A landscape with many peaks, sampled at points; each row gives a point and its height.
A climber steps from a point to the highest of its 3 nearest points, and stops where none of them is higher. Distance is the straight distance between rows; heights are no part of it.
<1503>: [  5  -5  12   7  -9 -15  -9  13  -4 -10 -18   3   6  -9  -1  -2 -17  -1
 -18  -4  18  12 -16]  height 3.02
<1183>: [ -2 -35 -11   2  14 -60   3  47   8  22  -7  32  36 -26   9  24  32  54
   9   4 -22  -4 -13]  height 5.14
<203>: [ 13 -20   9  20  22   3  12  -9 -27   2  -1 -14 -11 -21   2 -33  -8  11
 -21 -10 -20 -36  15]  height 4.80
<744>: [  4  33  28   4  27  44 -14 -69  18 -23   8 -26 -18 -14 -24 -36 -16  -2
  19   5   5  -8  -8]  height 3.40
<1735>: [-14  26  -6  -3 -12  31   5  -5   1 -46   3 -50   2  21   5   9  19 -18
  -1 -31  64  15  27]  height 3.69
<421>: [ 24 -18  -9  11  -1 -34  17  30 -13  29  -6  36  36 -11  -6  -1  -5  17
 -20   8  -6 -11   4]  height 5.47
<473>: [-21   0   2  -4  37 -29 -15  -6   0  32  18  12 -18 -12  -8 -10  27   7
  34  10 -36 -15  16]  height 5.54
<451>: [-11 -10 -11   8  41 -13   8   7 -11  15  22  13  26 -45   2  -3  25  28
  14 -18 -24 -32  28]  height 6.45
<132>: [-10  18  15   1  28  11  -5 -11   2  -4  -4  -9   0 -30 -17 -28   2 -18
  22 -28  -2 -41   8]  height 2.93
<78>: [ -5 -14  -6  16  10 -43  15  26 -11  31   4  34  24  -7   1  11  21  47
   0  -3 -32 -16  22]  height 4.24
<1389>: [ -1  -4   1  13  40  -8  -2  -5 -26   1  18  10   8 -29 -16 -22  22  22
 -11  -5 -28 -52  32]  height 7.27
<2092>: [  3 -17 -36  11 -22  -6   5  13  26  12   9  31 -19  32  12  23   5  16
  11  38 -40 -19 -22]  height 3.77
<1548>: [ -1  -3   0  31  15 -17   3 -16  -8   4  27  21  10  -4 -24 -50  -4  28
   8  23 -29 -43  27]  height 6.21
<1722>: [-20  -7 -14   1  32 -33  12  -8   0  29  38  18  15   7   5 -19  31  37
  13  23 -26 -40  52]  height 6.82
<1294>: [ 14   2  -3  13 -30  17   5 -32  23 -15  25  12   2  25 -31 -23 -15   2
   6  40  40  26   3]  height 4.39
<236>: [ 18 -18  -6  24 -45  20  14 -10  24  -4  24  24  -5  49   5  28   4   6
  -3  32   8  20 -16]  height 5.31
<1353>: [  3   7  -8  10  -9  45   3 -11  -6 -26  16 -18  -8   3  -6 -33 -25 -20
   1  14  37   5   7]  height 5.19
<134>: [ -1  -6  -3 -21  -5  23  22  26 -25 -33   9 -49  -9  -9  40   8 -35  -2
 -10  -1  49  24  11]  height 3.05
<1746>: [ 15 -12  -6  21 -20  10  13  -7   1  -8   9   9   0  11 -11 -30 -32   7
 -14  42  12  17  10]  height 4.68
<1828>: [ 18 -10 -13 -24 -39  -7 -19  23  20  -7 -16  13 -30  23  36  55  -2 -17
  -2   9  -4  20 -32]  height 3.51
<1668>: [ -1  -6   5  15  35 -21   3  30 -16   6   7   6  29 -29  -9 -16  11  25
  -3 -27 -14 -15  10]  height 5.10
<1979>: [ 27 -11 -21  24   0  13  -8 -13  17  16   9  32 -37  25   3  41   1  35
  20  18 -69 -63 -36]  height 2.61
<650>: [ -4  -4 -16   9   5 -14  -2 -26  27   8   1  27 -31  11  -7  16  19  13
  55  48 -59 -39 -32]  height 6.43
<933>: [ 11   8   2  12  15 -28   7 -25  -6   8  34  44  -4  20 -29  -9  19   4
   3  31 -37 -28  16]  height 5.41
<253>: [ 21  10   9  26  51  42  13 -22  -7 -34 -10 -28  16 -26  13  -3   1  17
 -30 -50   2 -30 -31]  height 0.60
<819>: [ -5  -9   5  18  60  35   7 -40   1 -19 -13 -33 -18 -17  13 -22 -12   8
  -4 -22 -35 -21   5]  height 6.03
<228>: [ 14  18   3   8 -41  21  10 -26   1 -14  11   5  26  28 -21   5   3  -7
 -13  14  43  16   4]  height 5.30
<999>: [ 12 -20  11  12  36  27  -1  -8 -19 -14   9 -27   6 -34 -11 -18 -25  10
 -11 -27 -16 -26  -3]  height 5.46
<1570>: [ -8   9  -4 -13  13  42  -6  -4   0 -24 -10 -52  -9 -25  19  -7   8 -10
  -3 -49   0   6   0]  height 3.73
<1896>: [-13  18   5 -15 -45  -9 -14   7  -2  -7  -2  -3  -5  25  26  22   0 -27
  -3   4  36  43   9]  height 5.32
<634>: [-26  14   8 -34 -32  22 -23  -3  11   7 -35 -32 -22 -25  -4  -5   9 -25
  17 -33   5  43   1]  height 2.98
<1944>: [-32   5  12 -26  10 -17 -15  24   0   5 -22 -21 -11 -24   0  -8   8 -22
  26 -36 -10  21   5]  height 2.32
<1289>: [ 13  14   7   9  -2 -19   1 -38   9  16  20  40  -4  13 -29  21  12   7
  32  17 -36 -38 -26]  height 6.07
<1969>: [-11 -40 -18 -19  -2 -63  -4  76  -5  14   7  26  19 -18  34  28 -11  40
   3  15  -4  19  -9]  height 3.96
<65>: [ 31 -41 -21   3 -14 -26  12  33  15   9  -3  25  -5  15  21  52  -2  39
 -20  14 -53 -37 -18]  height 2.55
<1049>: [ 12   2 -19   3 -59  10  14  15  19  -6 -15  18 -32  28  27  41  20 -16
  -8  21  24  22 -21]  height 3.03
<459>: [ -1  -3 -12  11  -3 -16 -12 -24  15   9   2  36 -13  12 -15  -4   8   4
  28  33 -38 -17 -22]  height 7.03
<1737>: [  8  28  20   7  29  27 -19 -57  -2   1  -1  18  21   2 -35 -25  -2 -22
   1  10  22 -26  -5]  height 5.13
<2108>: [ 23 -38  -2 -14 -36 -40  11  30 -27  30 -17  20  30  16  19  -2 -20  -1
 -28  28   6  14   2]  height 4.76
<1784>: [ 11  -4 -13  13  11 -21   0  -5  -3  14   0  38  -5  16  -5  33  13   0
  29   7 -38 -24 -16]  height 5.85
<230>: [ -2  34   1  -1   6  54   3 -11  -1 -30  -7 -53  -8   2  -4  -5   3 -29
   3 -19  49   4   6]  height 3.10
<550>: [ -4  27  11   4  -9  31  -2 -32  10 -10   6 -11 -11   6 -30  -5  -3 -16
  13 -14  37   1   4]  height 3.12
<1755>: [  9  15  -8 -12 -27  -9  20  19 -25 -19  -3 -26  10  19  24   9 -16 -20
 -37  -4  55  40  12]  height 3.95
<339>: [ -2   2 -12 -18 -13  -7  15  29 -16 -41   6 -50  13 -10  37  19 -27  -3
 -53 -34  52  23   4]  height 2.67
<554>: [ 13 -37 -35   1 -35 -35  15  34  10  17  18  18   9  34  40  36  23  48
 -12  38 -74 -27  -6]  height 2.00
<1702>: [ 20  30  37  18   9  15  -7 -63   6  -1  31  47   8  12 -51 -32   8   2
   2   7  -4 -21 -12]  height 7.65
<691>: [ 18 -39   7  -6 -31 -27  13  41 -23   8 -13  -5   5  -1  14   0 -36 -13
 -25  20  13  20   7]  height 4.27
<278>: [ 19  -1 -40  13 -46   6  -5   1  17   5 -15  20 -14  31  12  55  -4  -8
  -6  20  -8  22 -34]  height 3.58
<384>: [-20  37   8 -13  29  37 -12 -23  11  -1 -19 -25  -3 -17   1 -10  12 -31
   5 -34  22   0 -16]  height 2.97
<1527>: [  4   6  -3  12  11  18  -5  -5  -9  -8  -2 -19   9 -22   3 -10 -10 -20
  -6 -29  28   6   7]  height 2.71
<426>: [ 12 -17  -1  -1 -28  -7  13  22 -29   7   0 -18  14   6   4  -6 -30  10
 -54  18  -2  10  10]  height 3.80
<749>: [ -8  -1   7   9  24 -39  -8  43 -10   7 -14   6  21 -37  -4   7   7  15
 -17 -27  -9   1 -18]  height 3.53
<1730>: [ -2  11  10  -9  14  60  -3 -34   0 -20  -2 -25 -21 -15   3 -10  -8 -13
   3 -27  30   4  12]  height 4.48
<2043>: [ 23  18  -4  25 -45   6   7  -7  15 -15   6  26  21  45 -16   4  10   9
 -12  35  32  24  -5]  height 6.56
<944>: [-31   4 -12   5  52 -16  14 -34  -2   9  42   3   3 -22 -18  -9  35  25
  20  -4 -30 -43  40]  height 7.06
<1625>: [-36  18  22 -20  18   0 -26  -7  15  21 -15  -7  -5 -30 -15 -12  22  -8
  28 -25 -26   7  -7]  height 2.22
<1459>: [  7 -27   5  11  22 -25  -8  32 -26   1 -15 -12  30 -27  -6  -1 -11  21
 -12   2  -1  -9   9]  height 4.06
<2046>: [ 42 -35   1   0 -34  -7  12  22   9  24   5  25   7  42  46  25 -14  32
 -20  49 -48 -16 -17]  height 4.46
<338>: [ 25   1   7  21  30  16   9 -23 -26   0  12   9  -3  -6  -9 -32  -8  -1
 -16 -11 -11 -36   8]  height 4.51
<1273>: [ 19   1  -5  13 -25  10   2  -8  16  14 -13  36  -5  32   7  36 -17  -4
  -6  23 -13   6 -16]  height 4.26
<1345>: [  0 -16  12 -18  10 -13  -2  16  16  38   4  26 -25   7   3   1  12   2
  30   5 -39  11 -11]  height 3.21
<90>: [  8   0  -2  21  34   7  -5  32  -4 -14 -29 -40  18 -43  -6  -3 -11   9
 -11 -48   0 -29 -12]  height 7.91
<693>: [ 10  10  21  20  24  24  -9 -43   3  -6  -5  -7  -5  -1 -11 -39 -11   3
  19  18  -1  -2  -2]  height 3.76
<1574>: [-16   7  16   3  15 -26  -6 -37   8  21   3  29 -23   0 -34   0  10  -3
  30   6 -44 -10 -12]  height 6.47
<579>: [-34  35   8 -50 -34  24  12   5  -9 -48  32 -53 -15  41  -2  12  13 -18
  14 -17  56  45  54]  height 3.04
<1455>: [-36  -2  -3 -11  72  14  -4  20  -7  -7  12 -44  16 -46 -15   7  15  35
  19 -56 -25   5  28]  height 5.25
<1102>: [  7   6  25   6  37  57   4 -40   9 -23 -15 -39 -10 -17   1  -7  -9  -2
   3 -20  -9 -16  -6]  height 5.39
<331>: [-13 -13  -6 -42 -26 -28  -4  43   7  11 -21  21 -24  -1  28  29   4 -12
  14  18 -15  33 -34]  height 3.24
<636>: [-14  10  15  -1   2 -11  -4 -27   7  33  -4  25 -19  11 -18  -7  14 -30
  40  -3 -18 -21 -16]  height 7.16
<1564>: [-11 -12 -14 -14   5  -8   2  18 -19 -33 -11 -49 -16 -24  30  10 -24 -10
 -15 -37  35  15  -5]  height 3.18
<1010>: [-17   3  12 -13  -5  -3 -13   1 -13   9 -14  -3  -8  -3  15  -4 -10 -30
  11  -7  23  13   2]  height 3.36
<768>: [ -5  32  17  -7   2  19 -11 -28  20  16 -18   0   2  -3 -27 -17   8 -33
  22  -9  17  17  -1]  height 1.91
<69>: [ -3  11   6  -2  19 -18   2   4   9  12   1  28 -10 -20  -4 -31   5  -8
  -3  18 -19 -23  21]  height 5.17
<1654>: [  4  16  -3  20  26  58  -1 -42   5 -27 -15 -47  -3  -9  14   3   4 -24
 -12 -50  22 -14 -14]  height 3.33
<876>: [ -7  14  -3   7  -7   3   4   5  -3  -9 -12 -24   4   1   8   6  -4 -26
  -9 -25  38  17   1]  height 3.85
<1677>: [ -3 -24  -6  -5  17  19  10  15 -12 -25   8 -33 -11 -13  26 -18 -22 -12
 -16 -14  20  -1  10]  height 3.39
<1419>: [ 30 -13   3  16 -57   2  11 -19  12  11   9  35  27  47 -12  10 -22  13
 -40  26  10   1  -4]  height 4.87
<1676>: [ 12  -9   2  -4 -12 -18  -8   7 -10  24 -14  31  -2   6  19  14  10  -7
   2  12 -10   3  -3]  height 4.40
<2025>: [ 17 -16   6   6 -19  -5  -3   3 -29  10   5   5  36   6 -22  -7 -13  14
 -47  12 -18   1  10]  height 3.29
<1900>: [-12   6   4   6  42 -10  -7 -47   0   9  25  30   2   1 -23 -37  14   8
  16  15 -25 -33  41]  height 6.61
<1547>: [  8 -17   4  11 -32 -36   3  40 -15   9 -13  -6  -4 -21  18  -9 -19  -2
   5  14   1  28 -12]  height 3.91
<1632>: [-28   7  24 -21  16  26 -23  -8   5  -3 -25 -53  -3 -34  -4 -12 -12 -12
  22 -31 -11  -3   5]  height 3.28
<667>: [ -7  -8 -26  11  14 -38  11   3  11  29  43  42  -1  26  22  24  34  51
   7  27 -48 -20  38]  height 6.79
<2113>: [ -7  -3  16  -9  66  38   4  -3  12 -28 -25 -45 -11 -39  24  13   0  15
   0 -53 -14  -3 -36]  height 6.16
<1825>: [ -2 -12 -40  11  23 -41  14 -13  -6  37  45  45  23   1 -20  29  39  45
  10   6 -41 -43  33]  height 6.10
<1522>: [ 15 -26 -20   2  -2 -42   3  41  -8  28 -13  38   7  -9  20  23  15  22
 -12  10 -27  -8 -25]  height 6.92
<1095>: [ -6  -8   5   5  -5  10  14   0 -15 -21   6   1 -13  12 -17 -33 -17  13
 -13  23  11  -2  17]  height 4.41
<129>: [-19   7  -8 -38 -44  -6 -18  16   7  -8 -11 -15 -18  10  19  28   4 -38
   7 -20  24  58 -19]  height 4.37
<1036>: [-15  -5  12 -11   6   3 -10  10 -19 -17 -14 -30  -7 -21  10  -6  -5 -16
  -2 -33  37  27   3]  height 2.83
<1386>: [-20  21   0 -39 -28  33   8   3  -7 -23  12 -44 -24  23   2 -16 -17 -27
   1   5  47  47  13]  height 5.61
<281>: [-20   0   3 -13 -27  15  -2   2   7  -3   2 -19 -16  12   3  -8  -8 -26
   7  10  39  41   2]  height 6.02
<107>: [ 21 -17  11  -1 -22 -48  -3  31 -17  17  -9   7  19  -4  -1  16  -6   4
 -39  10  17  10 -15]  height 5.53
<1107>: [-22 -30   0 -22  24 -43  -3  56  -7   0 -11  -4  13 -36  12 -14   7  25
  12 -11  -1   1   9]  height 4.81
<1861>: [ 16  -1  -8 -12   0  56  13  -9  -4 -50 -13 -58 -29 -14  29   9 -16 -19
  -9 -21  31  24  -4]  height 3.67
<1941>: [ 31 -31 -27  -4 -13 -31  13  31   3  24  20  34  19  21  27  61  16  81
 -25   8 -57 -25  -7]  height 2.05
<114>: [-27  15   1 -11  27   8 -13 -60  17  20   0  11 -32 -12 -40 -17  11 -22
  43  22 -29 -14   4]  height 5.33
<2112>: [ 21 -20 -10   0 -19   7   4  29  15   5 -11  38 -10  21  24  19 -26   1
   8  33 -26   6 -27]  height 3.63
<75>: [  3  11   4  13 -17  -2   5  -3   2   9  -2  34   2  10 -21  -9   1  -6
  18  17   4  12  -6]  height 6.26
<1399>: [-21  14 -34   2  39 -32  -2 -30  -1  29  40  29  12   1 -15   8  42  30
  23  17 -32 -40  36]  height 6.77
<1852>: [ -5  19   4 -11   9   5  -9 -37   6  18   8  11  -9   7 -28 -19  -6  -8
  24   9   0 -18   1]  height 5.99
<247>: [ 35 -12 -22  18 -24   9   8  -1  29  12 -10  23 -35  27  14  50   3   3
   1  16 -31 -33 -36]  height 3.60
<990>: [-31  11  15   8  49  -9 -12  40   0   9 -13  -3  22 -43 -28   6  10  13
  16 -42 -11  -8   3]  height 3.20
<626>: [ 10 -22  -4  15 -21 -24  13  -2   9  25   0  44  30  21   2  15  -6  15
 -23  51 -42  -8 -21]  height 4.79
<1106>: [ -3 -12   0   9  18  -6   4 -12 -15  16  11  29  30   2 -20 -17   3  20
 -19  12 -21 -35  17]  height 5.82
<1128>: [  9  -3  11   7  45   5   0  -2   0  14  -2  -6  12 -18  -9 -25 -14 -15
 -10 -21  -4 -22   9]  height 4.08
<1333>: [-22   8   3 -35 -43  -3   6  20  -8 -18  -3 -22  -9   7  32  12   6 -34
 -13 -10  42  49   5]  height 4.70
<616>: [ -7 -14   0  -8  -9 -43  -8  32   3  19 -38  14   3 -16   1  14   2   0
   5  -8   1  12 -26]  height 1.59
<1534>: [ -5  31   3  -4 -23  40  11 -25  16 -18  14 -18  -8  15  -6 -20   2 -27
   2 -17  46  16   7]  height 4.44
<420>: [  2  -2  -2 -14 -25 -31 -14  22  11  -8 -18  -1 -22  11  19  44   8 -40
   6 -10  13  39 -31]  height 3.97
<1100>: [ 12 -13   0  17  -8 -12  -3  29 -32 -14 -17 -12  27  -3  18  12 -18  -7
 -33  -8  27  10  14]  height 2.31
<1361>: [-24  29  10 -25 -20  36   0 -10  11 -21  -4 -78 -19   1  20   0   0 -24
  11 -26  35  36  25]  height 4.25
<1281>: [-15   5  -4   6 -33  21   8  12  -1 -14  -7 -17 -19  14   6 -20 -18 -12
  -5  17  38  24  10]  height 5.68
<1052>: [ 15 -18 -24  15 -13 -19  -3  21  17  35  12  43 -12  26  14  38   0  33
   7  30 -64 -41 -13]  height 3.23
<1149>: [-16  29   3 -34  -6  43 -17 -22  13  10 -21 -49 -13 -22   7 -11  -5 -27
  20 -34   6  24  16]  height 3.06
<811>: [-13  -2   0   0  38 -27  -6  27  -1  27 -16   6  11 -44 -17   2  22   4
  25 -29 -23 -12   6]  height 3.35
<1231>: [ 17  -3  19  16  59  48  11 -51 -14 -30  12 -14 -25  -6  -2 -22  -5  14
   2  -8 -25 -52 -11]  height 5.89
<721>: [ 27  -6 -14   9  20  28  16  35 -22 -30  -6 -45  17  -8  23   9 -20  14
 -33 -40  27  -1 -24]  height 0.66
<450>: [ 20   7  19  21 -28  -2   3 -25  18  10   2  33   2  31 -25   1 -12   5
 -11  31  13 -13  -3]  height 5.88
<2128>: [  3 -19  -5  18 -41  -2   9  -5  18   3   2  35  -9  32  -5 -14 -13   1
  -5  57  19  18 -10]  height 5.06
<1285>: [ -7   2  -9  -1 -46  26   5 -16  31  -9   5   8 -21  35 -13   2   3  -8
  29  36  29  41  -2]  height 6.97
<2137>: [-25  23   9 -30  16  19 -17  -6  11  -2 -25 -46 -16 -22   4 -17 -15 -26
  29 -12 -11   6   6]  height 3.14
<1704>: [  4  18 -23  -1  41 -33   7 -27 -18  33  53  45  24   0 -12  -7  30  40
   9   9 -43 -45  39]  height 6.42
<1145>: [  8  19  -1   6 -33  19  -5   2  13  11 -11  12 -17  25  -9  -5  -6 -20
  19  23  31  20  -7]  height 7.72
<1426>: [-21   7  11 -30 -16 -15 -14   4  19  13 -29  -5 -12  -1   0   1  12 -29
  29  -7  -1  25 -19]  height 2.44
<1690>: [ 23  12  -4  11  34  19  14   3  -8 -35  -3 -40   1 -13  16   2  -7  -3
 -27 -47  23  -1  -8]  height 1.54
<1769>: [ 22 -11   7  22 -38   1   2   5  -6  11 -10  19  13   8  -1  -4 -25  -1
 -26  18  18   7   7]  height 4.13
<1433>: [  8 -20   1   1 -13   7  13   4 -25 -18  13 -12   5   9   1 -37 -48  13
 -38  32  -1 -12  11]  height 4.12
<1752>: [  9  -8   4   3  52  38  25 -17   7 -17 -10 -31 -25 -11  36  12 -11  11
  10 -33 -14   6 -33]  height 7.15
<507>: [-13  13  17 -11 -12  29  19 -32   2   2  -6  -2 -25 -13 -24 -25  -5 -12
  28  25  28  16   0]  height 1.98
<1453>: [ 30 -19   4   8  14 -22  -4   4  -8  20  -4  25  31   2 -27  -7   6  16
 -20   0 -24 -27  21]  height 6.96
<83>: [ 22 -22 -11  14 -30 -27   2  10  11  23 -12  37  18  17  24  19   2  11
 -17  25 -21 -11 -20]  height 5.59
<1370>: [-15 -11  -3   3  39 -17 -10  27 -16  25   2   9  15 -31   3  -2   8  -3
   8 -13 -19  -8   3]  height 3.98
<1200>: [  3 -18 -17   8   9 -19  15   8 -20  13  13  12  11   4  -9 -62 -22   7
  -2  18 -21 -27  28]  height 5.96
<654>: [ 16  14  17   3   8  39  -4 -55   3 -40  23   2  -6 -18 -39 -45 -19  -3
  25  17  18 -28  -5]  height 3.08
<2019>: [-15  24   8 -18 -37   5   3  20   6 -28  12 -35 -10  30   4  12   1 -39
   0   2  65  44  20]  height 4.15
<26>: [-14 -19  10 -17   1 -43  -7  64 -13 -10 -18  -8  14 -27   1  -1   3  25
  -8 -19  10  32  -7]  height 5.34
<887>: [-10  36  -5 -10 -35   8  21  10   8 -20  23 -21  -1  43  -3  25  19 -31
   3 -12  55  31  19]  height 3.72
<145>: [ 28   3  10  31 -13   9 -15 -27 -24  -5  11  42  24  27 -35 -11  -4  -1
 -31  25 -10 -10   0]  height 7.87
<1099>: [  2  18 -13   9 -36  15   5 -24  21  -3 -11  20  -7  40 -11  26   2 -29
   2  27  49  33  -5]  height 6.53
<360>: [ 10  20  -9 -12 -33 -19  -7   9  10  -1  -7   1  -7  17  14  30  25 -27
 -10 -16  35  32  -8]  height 3.92
<218>: [ 11 -11  -7  -5 -33  -4 -14   4  23  -7 -13  36 -36  32  10  17   1  -8
  16  29 -43   7 -34]  height 3.27
<1061>: [  9   0 -24 -21 -51 -29  -9  40  13 -10 -18   9 -11   5  51  64   7 -30
 -24 -12  31  20 -56]  height 3.11
<1045>: [  4  -5   3  27   2   7   7   5 -17  -8  -3   0   0  -4   7 -19 -13  -9
 -27   2  10 -15   0]  height 2.40
<681>: [ -7  10  13  -1  -6  27 -17 -48  37 -14  19  16 -11  12 -47 -25  -8  -8
  16  32  17   6  -2]  height 4.47
<593>: [-14   6  11   1  57   8  -5  11  -9   7  -4  -9   9 -33   3 -31   5  17
   5 -25 -17 -20  11]  height 5.15
<224>: [ 20   6  14   0  -4   7 -10 -12 -15   5 -14  -3  15   6  -1 -14  -8  -4
 -28 -12  22 -12   9]  height 2.99
<56>: [  1 -18   7  19  37  -9  13  16 -10   2  15   2  18 -19   3 -28   6  33
  -7 -16 -23 -14  28]  height 5.69
<6>: [-11  15   6   4  45 -21  -4 -10  -9  15  15  -5  18 -24 -19 -12  10  -7
  23 -32 -33 -26   7]  height 2.81
<963>: [  9   0 -18  -3 -40  -7   1  -3  18  -9  -6  19 -32  25  13  21  -4 -31
   4  27   9  34 -26]  height 3.17
<447>: [  3  18  14   3  27 -16 -18 -19  -8  18 -10   3  -4 -24 -17  -1  16 -16
  25  -1 -13 -13  -6]  height 3.48
<757>: [ -5   8  24  -5  34   0  -1  13  -3   5 -12 -17  11 -24 -14   0  18  -2
   2 -28 -11   3   0]  height 4.20
<814>: [ -8   3 -11   9 -27   4 -11 -28  33  -9   7  32 -27  27 -22 -10 -13  -8
  22  47  -5   9 -17]  height 4.71
<1335>: [  3  -3  10  23   1  30   6 -33 -10 -21  15   0  -7   8 -23 -35 -12  10
  -8   5   9   7  14]  height 4.14
<1598>: [-29  32 -13 -27 -40  -2   8   8 -11 -27  14 -34   0  30  22  25  14 -22
  -2 -17  67  63  24]  height 3.64
<591>: [ -4  -1  19  -7  16  57  -9 -10 -10 -27  -6 -44 -30  -5   5 -14 -19 -17
  -9  -9  27 -12  12]  height 4.07
<971>: [ 19 -18   8  24  29   0   0  22 -44 -10  18 -12  22 -14   2  -3  -1  22
 -27 -23   0 -14  11]  height 3.13
<1394>: [-22 -25  -3 -16  24  -9  -6  35 -13  -2 -10 -32 -10 -46  11 -33 -11  12
  11  -9 -13  -1  15]  height 4.55
<1738>: [-15 -26   8  -7  35 -23  -4  47 -12   6  -6 -14  13 -43  11 -15 -22  12
  16 -29  -1   3   7]  height 4.50
<1122>: [  5  13   5   5  39   5   4 -44 -20 -21  33  19  -6   0 -21 -36  -3  31
  -2   6 -32 -58   5]  height 3.75
<2084>: [-12   8   7   4 -49  31   6 -19  19 -19  17 -23  -7  28 -13  -3 -14  -6
  24  13  57  38   3]  height 6.48
<259>: [  1 -14  -4 -17 -12 -13   2  10 -23   0  -7   9  -6  15  16  -6 -19  -5
  -4  13  15  15   2]  height 3.65
<610>: [-16  29  23 -19  11  47 -13 -40  27  -4   8 -44 -22 -28 -16 -20 -23 -12
  26 -10  13   5  -8]  height 3.09
<3>: [ -5  18   1   8  32 -26  -8 -19  11  24  33  38   7  -7 -25 -14  18   8
  22  18 -35 -48   5]  height 6.01
<941>: [ 17  -7 -37   9  17 -23  -2 -15  13  37  36  53  16  22   6  50  24  38
   8   6 -61 -34   6]  height 5.76
<115>: [-30  10 -14   3  43 -42  -4 -52  15  19  31  36  -8   1 -32   1  38  15
  35  27 -47 -45  24]  height 6.52
<31>: [ 17  -3 -10   7 -48  11   5   8  -7  -4   4  -5  20  34   4   5  -7  -9
 -43   7  36  22   9]  height 4.17
<537>: [ 10 -17   7   1  16  40  10  -8  -7  -8   3 -35 -15   0   8 -13 -27  -5
 -29 -10  25   5 -11]  height 3.68
<880>: [-29  -1   5 -32 -10 -10 -10   3   7  25 -30  13 -22 -19 -12  -9   1 -16
  19   1   0  23   2]  height 2.36
<614>: [ -3  12  -8  -9 -35 -47 -15  35  -7 -12  -5 -17  15  -1  30  24  -9   2
 -39 -25  58  37 -18]  height 4.16
<469>: [-21   9  19  -9   9  -3  -6 -22  21  26 -17  16 -23  -1  -7 -14  11 -25
  50  20 -15   6 -10]  height 6.62
<1980>: [-13 -11  -1  -7  57   0  12  -1 -20 -21  12 -30   7 -47   4  -6   2  28
  16 -26 -48 -26  18]  height 5.24
<820>: [ 21 -14   2   0 -10 -36  -2  47 -16  -3 -24  -5  39 -33   0  14  -4   7
 -33 -12  14  14 -15]  height 6.91
<59>: [ -7  -8   3  -9  55   2   6  35  -9  -8 -11 -48  14 -53  -8 -13   6  40
   9 -34 -15 -22  13]  height 5.58
<1721>: [ 12   1   8  16  48   7   5 -11 -36 -13  18   4  29 -35 -13 -10  11  20
  -5 -36 -27 -44   0]  height 6.05
<1538>: [  8   6  13   8   7   8  -7 -49  15  15  10  48  -3  22 -25   1  16  -2
  12  21 -25 -37 -13]  height 5.18
<1112>: [ -2   7   7  -9 -22  20  -7  -5  23   8 -12  14 -34  12 -13   1  15 -34
  27  22  -3  19  -8]  height 7.01
<315>: [ -5   3  -1  19  34 -33   6  24 -11  26   7  38  31 -17 -21   3  28  24
  16   4 -28 -27  13]  height 5.16
<2093>: [ 10  15   7  21 -31  43  -6 -51  22  -8  24  10  -1  25 -22  -6   6  -3
  17  34  45  23  -6]  height 4.03
<323>: [ 32 -18 -17   9 -35   0   4 -10  25  11   5  46   3  31   2  30   5  11
 -13  26 -46 -27 -21]  height 4.49
<427>: [ 12 -29  -9   0 -29 -51   7  48   6  30 -14  21  45  -6  14  34   0  45
 -26  16 -33   3  -5]  height 5.73
<34>: [ -1  -8  -5 -13 -22 -46 -15  52  -8 -17 -21  -1  14 -12  34  20   7 -19
 -14 -10  23  43 -31]  height 3.61
<1720>: [ 10  22 -14  -3 -59  15   9  11   9  -9   9   7  -4  60  -8  24  10  -1
   3  37  43  42   5]  height 8.06
<791>: [ 18 -12   3  17  61  22  25 -28  -8 -32  -7 -35  -3 -22  12 -15 -15  21
   0 -18 -24 -34 -12]  height 6.38
<1391>: [-10 -27  -7  11   1 -38  10   8   0  29  19  38  -5  34   9  -6  12  28
  10  42 -42 -18  12]  height 7.46
<1549>: [ 20 -25   7  18  14  -7  13 -12 -15  -9  21  14  19   1 -19 -36 -18  22
 -29   9 -24 -28  11]  height 5.35
<2055>: [-23  -3   5 -27 -20  -1 -25  36  -8  -9  -5 -33 -11  -1  31   3 -18 -24
 -15 -18  24  42   1]  height 4.33
<1423>: [ 29 -39  -3   1 -24 -39  -1  16 -25  27  -2  36  28  31   1  11   1  59
 -38  37 -49 -23  12]  height 7.31
<477>: [-19  14   2 -20 -20  20   3   1   3  -8   0 -30  -1  -2  10 -16   8 -28
   6 -18  37  39  19]  height 5.40
<599>: [  1 -17  -7  -3  11 -28  -5  29  -2  17 -10  19   2 -22  -7  17  14  12
  17   0 -37 -10   5]  height 3.57
<1308>: [ -1  46  15 -17   4  63  12 -47  29  -9  -9 -64   7  -5   1  -2   7 -21
  -5 -48  42   8  12]  height 1.31
<500>: [-31  53  10 -24  15  83   9 -65  27 -49  -2 -71 -14   5   4  -5  12  -2
   7 -25  13  16   0]  height 0.38
<365>: [-20 -12  18   4  50  15 -17  20   5  -2  -5 -30  -8 -38 -13 -19  -3  -7
  20 -47 -20 -10   0]  height 4.73
<1532>: [ 34  -7  -1  24  19  15  13  -6 -33   5   2  -8  24 -15  -4 -21 -12  16
 -41  -9 -19 -41  17]  height 4.54
<2065>: [ 18 -11  -6  24 -38   8  18  -5 -19 -10   8  27  18  14 -11 -24 -34  15
 -37  27  13  10  17]  height 4.28
<1227>: [-18  22  -3  -6  -5 -28 -22  23   6   2 -17 -12   6 -17  -6  22  12 -24
   7 -20  13  18 -32]  height 1.57
<2102>: [-19   1  -8 -15   6 -16 -24  10   7  16 -36   4  -7  -4  14  29  23 -30
  15 -18 -10   8 -19]  height 2.14
<2066>: [-29  28   5 -12  -2   1 -22  -3  30   4 -33 -10  -6   8  -3  10  15 -37
   1 -19  19  28  -5]  height 3.07
<1291>: [ -3 -47  -8   2 -33 -46   7  33 -14  18   8  26   9  23  20 -10 -15  39
 -24  44 -41 -10  16]  height 8.15
<790>: [-11  17  -2 -10 -42 -23 -11  20   1 -12 -11   2   8  18  31  28  -3 -18
 -16  -1  47  45   0]  height 4.82
<715>: [-31  29  -2 -17  -5  10 -13   6  22 -19 -13 -30   2  -6  10   2   3 -46
  -1 -35  33  41   3]  height 4.31
<1288>: [  4 -15  -8  -8 -21 -21 -12  17  11  16 -19  28 -14  21  21  14  17 -33
   7 -10  17  22 -19]  height 3.44
<1834>: [ 22   7  11  14 -15  29   9 -16  -5  -6   5 -13   1  -1 -14 -22 -16  -6
 -14  -1  22  -4   6]  height 4.32
<1725>: [ -8  19   7 -18 -14  18  -4  13  -8 -30 -18 -61 -19   8  15   5   6 -25
   4 -19  50  32  25]  height 4.63
<1019>: [ -7   8   4   5   2  -7 -19   4   1  17  -6  16  11   1 -22   9   9 -17
   5  -3  -5  -5 -15]  height 4.69
<1518>: [-18  14   0 -14 -53   1   5  31  -3   1 -13   6   1  27  22  30  -4 -49
  -3  11  41  41 -15]  height 4.72

Call two points neighbours if one is among the 3 nearest of the other. Go from one point of each pair to the other, from neighbour to neighbour, staying as high as possible. Name the lowest point that can't be avoided.
<944> and <1291>: <1825>
<59> and <791>: <999>
<944> and <1720>: <473>
<636> and <459>: <1574>
<636> and <1720>: <469>
<1453> and <1291>: <1106>
<1145> and <1720>: <1285>
<1453> and <1522>: <427>
